Each row is a point on a landscape with many valleys, with its height.
From any point a ball takes the steepest step (drop divided by distance) to one of its 2 nearest points. It stops when none of these is lower. Distance is the straight distance between rows; heights are no part of it.
Kizub: [138 116 192 130 159 153  95 155 124 154 130 185 130 136 142 157 129 144
 119 144  79 135 116 141 115  99 100]  h=26.1
geto: [178  68 111 168  67 140 147  76 132 112 126 103  91 150 135 127 120 118
 155  91 105 159 114 136 155 100 138]  h=71.3
Pote: [127 155 113  85  96 136 151  91 103 122 112 116 114  75  98 104 137  95
 106 106 177 139 208 125 195 127 177]  h=70.3
Did: [ 86 183 112  70 160  90 123 107 117 152  71 138 174 127  95  50 121 112
 120 153 193 122 208 154 108  96 105]  h=61.8
gok: [ 80 154 156 143 131 179  71 124  81 120 134 149 151 119 135 203 149 183
 147 160 145 136 118 106 163 159 128]  h=44.8
zapem: [141 132 127 153 151  90 106 158 131 123 196 110 110 161 124 146 122 163
 124 132  95 116  73 133 135 139 158]  h=58.0
Vub: [ 79 160 120 146 157 147  84 143  75 156 157 123 171 121 108 185 110 163
 153 136 143 163 117  98 132 141 130]  h=49.1
nuliv: [114 163 107 124 154 118 108 112 142 133 122 131 108 195 122 124 117 126
 125 168 128  75  65  71 154 113 107]  h=65.6
mima: [145 126 137 158 168 187 128 164 140 109 117 147 124 158 174 169  88 163
 141  97 140 160 129 222  72 107 118]  h=71.8
dov: [ 88 176  75 103 157 123 155 143 112 145 102 133 168 112  99  81 129 106
 112 163 192 138 216 122 136  98 145]  h=58.2
Bogap: [126  95  90 118  33 169 140 111 136  88  83 122 111 134 192 132 112  98
 141  74 146 163 138 138 119 122 123]  h=62.9
Fodek: [147  95 104 106  50 174 163 122 154  71  97 112  97  91 172 139 162 101
 116  81 122 149 131 119 113 150 135]  h=58.1
tuni: [ 85 159  85 122 166 146 122 141 111 139  92 111 174 116 138 149 166 111
  91 149 158 101 177  55  92 128 142]  h=74.6
fodo: [145 107 125 152 110 177 113 132 140 116 123 174 140 164 177 168  86 157
 122 103 134 173 127 176  97 128 113]  h=68.5
lebi: [185 127 105 141  99 107 150 172 135 119 126 139 102 160 131  95 134 103
 114 132  63 110  84 163 117  99 170]  h=70.2
Mekin: [170 144 138 127 175 104 119 166 109 134 171 136 126 118 198 157 119 138
 155 129  81 109  82  93  95 111 108]  h=78.4
gis: [ 65 115 120 139 130  98 103  67 120 166 132 120 148 151  74  86 101 126
 157 147 167 183 100 118 143 127 105]  h=30.3
sisuv: [ 62 103 123  76 114 116 118 102 106 143 110 127 175 103 102  56 123 119
 138  97 171 178 148 136  89 149 106]  h=38.5
luze: [ 81 158  99 118 141  88 114 149 109 187 163 119 149 114 107  75  96 115
 135 104 142 114 163  96 130 142 116]  h=58.6
Notez: [188 157 121 160 140 144 120 163 140 102 154 122 142 192 181 106  92 169
 135 177 107 146  68 215 163 114 130]  h=50.6
sugop: [183 169 156 142 164 148  89 190 125 120 142 122 122 160 160 111 134 167
 149 195  83 143  59 164 181 142 156]  h=58.3
fuzot: [151 116 147 108 106 101 145 101 110 111 107  99 108  36  85  87 163  64
 137  90 125 182 188 107 142 171 112]  h=9.6
Bif: [137 108 109 136 161 155 108  75 144 103 100 159 119 171 175 180 105 152
 145 143 176 104 109 126 126 120  89]  h=57.0
nul: [ 95  71 132 131 121 168 143 132 165  85 114 105  90 121 123 185 162 142
 100 107 142 120 118 126  90 157 153]  h=48.0
Fol: [105 101 192 138 108 157 136 101 123 127 138 144 147 128  88 167 153 159
 124 148 139 173 107 134 166 136 103]  h=27.2
daz: [185 100 119 127  46 168 141 115 141 116 112 146 115 137 146 137  93  92
 147  71 110 175 118 174 103  80 131]  h=67.6
ginok: [115 127 116 116  91 123 178 126 152  53  61 102 134 103 138 149 188  76
  84 173 179 100 152 131 120 131 139]  h=95.7
Mer: [105 116 162 143 126  77 113 163 154 166 152 156 100 129  86  80 105 145
 141 151  80 118 114 137 145 155 150]  h=57.9
zevi: [174 147  99 113 106  87 153  75 131 100 146  87 108  52  88  86 146  61
 156  93 134 171 163 112 157 160 140]  h=20.9
Vuta: [207 131 126 175 168 166 129 155 120 128 157 112 135 171 154 143 117 172
 130 143 108 143 100 191 150  84 125]  h=42.2
Meni: [118 133 124 164 164 112 128 140  95 156 176 108 152 143 119 184 121 167
 136 117 118 145 121 107 118 130 154]  h=49.9
gadud: [102  98 160  80 129 108 144 114  95 140 138 118 165  99  80  72 132 103
 119 104 143 145 153 124 113 156 134]  h=31.7
Vep: [128 131 109 107 146 120 144 162  98 176 147 120 138  85 142 100 126 134
 107  94 119 122 178  77 127 149 152]  h=65.8
zasu: [149  86 109 158 102 105 135  99 133 158 148  81  84 160 111 133 121 119
 119  99 120 118 101 118 160 126 163]  h=75.5
foz: [130 141 111 119 116  90 135 189 132  92 158 111 113 144 114  99 138 120
 117 132  75  98  86 134 107 154 181]  h=65.4
Dum: [149 107 184 140 114 100 135 131 145 128 115 164 110 105  94  86 110 103
 103 122  43  97 138 171 125  79  78]  h=48.7
Rure: [153 170 179 120 114 115  98 136 131 127 156 175 107 182 174 116 113 165
 145 172  95 124  62 154 184 139  78]  h=62.1
Zov: [114  89  95 164 128 116 122 111 141 158 118 111 134 152 119 136 121 128
 113 127 155 101 149  84 142 116 159]  h=79.8
nelob: [ 90 159 154 126 164  94  65 146 114 179 169 148 141 114 110 100  85 142
 152 125  92 123 123 115 117 147 125]  h=51.0
panos: [128 147  74 127 139  85 176 104 148 131 105 105 159 127  68  97 126  78
 121 165 195 121 163 121 114  95 165]  h=52.8
sidub: [137 124 152 139  82  71 143 120 153 143 135 128  91  96  61  55 114 110
 147 113  80 126 128 142 130 149 156]  h=63.6
nuli: [126 137 123 140 167  98 132  70 147 132 106 111 125 184 100 161 122 105
 131 185 162  66 102  99 123  95 115]  h=61.2
mulo: [150 107 180  96 101 126 141 139 112 134 123 135 124  85 100  85 139 117
  85  86  78 109 176 161 122 115  98]  h=43.9
merap: [139 164 141 110 162  86  92 156 109 153 168 111 113 131 172 136 124 118
 177 143 123  99  78  68 123 156 122]  h=73.8
kul: [154 142 121 128 159  84 143  90 170 114  98 112 148 146  88 118 137  91
 126 188 170  76 130 110  91 103 147]  h=57.5
zuzu: [147  92 153 128 139 128 137 160 173 169 145 143 123 114  73 150 132 118
 120 123 107 131 114 139  84 119 160]  h=36.9
fufib: [157 148 183 158 104 106 106 150 145 121 125 194 126 156 145 102 110 142
 127 175  68 126  76 197 169 120  93]  h=57.1
zufuf: [124 194 185 134 168 124  51 127 115 192 154 145 106 122 133 115 103 168
 171 146  92 126 102 104 191 146 124]  h=42.9
kini: [ 77 132  79  82 131  96  94  81 120 151 113 138 162 127  99  52  97 123
 134 114 167 141 121 144 108 110  83]  h=41.6
bitib: [ 81 160  69  96 100 133 155 128 138 131  87 112 148  73 113  95 146 103
 110 129 215 161 211 145 148 125 146]  h=63.2
luvi: [104 113 194 120 164 144  96 167 125 165 107 154 152 100  90 132 138 114
 130 148  86 124 141 138  82 132 129]  h=31.1
zisul: [186 111 102 107 111 104 178 107 143  94 165  88 102  90  86  96 126  84
 139 107 133 113 128 122 132 138 166]  h=34.4
lelad: [106  97 126 100  85 149 160 149 171 100 115 115 119  86 123 129 161 118
 111 108 133 129 142 107 111 177 161]  h=53.1
gete: [111 135 134 159 153 188  95 128 100  96 125 100 152 132 175 203 156 208
 143 155 147 127 130 129 158 160 135]  h=40.5
dazig: [119 125 124 151 124 187 129  86 154  89 104 166 126 174 178 178 101 191
 131 133 174 149 125 170 147 145  82]  h=63.7
pemu: [ 93 138  80 137 140 162 137 139 138  92  90 131 133 124 187 146 167 113
  78 142 140  91 145  77 101 137 139]  h=78.0
surab: [151 166 211 143 174 137  76 168 140 188 128 154 129 136 129 124 118 152
 128 184  74 131 129 146 187 107 107]  h=33.7
begen: [115  87 156 152 137 158 140 165 152 142 135 128 116 122  90 200 150 166
 133 120 113 145 131 158  87 132 170]  h=42.3
pire: [134  78 184 161  94 144 148 117 139 143 132 139 125 118  87 125 136 130
 119 113  99 157 102 111 147 109  92]  h=32.3
perip: [ 71 118 144 120 126 150 135  85 115 153 141 113 152 155  67 151 121 138
 165 161 176 187  95 105 153 141 106]  h=18.6
vika: [116 158  92 101 182 133 156 146 104 143 137 101 155  96 158 148 159 131
 108 111 163 132 184  63 115 156 154]  h=71.1
Seli: [122 176 149 111 128  96  64 148 105 104 147 154  95 168 170 134 137 155
 159 159  97 105  66 104 167 162 125]  h=67.9
turef: [109 108 104 131 115 140 171 134 138 114 106  59 103 119 158 182 168 110
 112  75 174  78 172 117 118 108 150]  h=90.3
mudag: [ 91 126  80 135  91 176 148 139 118  83 104 161 134 133 198 147 140 131
  87 116 120 113 122 107 102 152 109]  h=81.0
nugu: [156 102 122 117 154 124 134 157 114 120 159 154 140 121 206 183 127 146
 139 100 129 107 120 103  82 114 106]  h=82.1
bemi: [158 114 166 153 101 102 142 127 139 152 122 199 111 152 135  91  94 114
 116 136  67 146  99 183 127  97  89]  h=52.9
sudi: [122 116  88 142  90 143 170 102 157  54  57  95 103 132 164 173 172  93
 114 125 156  89 165 134 100  91 139]  h=93.5
veli: [108  94 150 107  98 148 138 108 137 129 113 153 124 113 114 103 130 114
  82  86 116 114 145  92 143 121  75]  h=38.0
zamod: [125 127 147 111 123  75 126  88  92 111 129  92 134  78  67  43 112  90
 129  94 116 163 173 148 111 158  95]  h=22.0
momaf: [183 129  87 116 127 127 159 138 122 145 155 151  90 165 150 111 117 135
 108 103  64 110 106 134  86 123 132]  h=74.1
Giti: [181 141 133 166 173 182 105 144 104 111 157 114 147 138 178 186 141 205
 159 150 136 128 122 160 144 120 123]  h=33.2
zefon: [125 133  63 104 124  89 181  93 130 126 146  79 129 115  77  93 115  86
 138 120 182 122 139 118 134 137 164]  h=45.6
bup: [ 92 128 138 122 142 164  82 105 124 120 116 156 135 127 140 189 145 136
 131 137 155  83 107  89 141 140 106]  h=49.6
Sez: [156 111  97 117 137 116 164 152 116 113 151  96 111 126 182 175 145 119
 132  74 146  78 163 123  97 108 133]  h=86.5

Where does a ball stop that starts at each point below?
daz | Kizub
nuli | fuzot
nugu | perip
lebi | Giti
dazig | Giti
momaf | Giti
bemi | perip
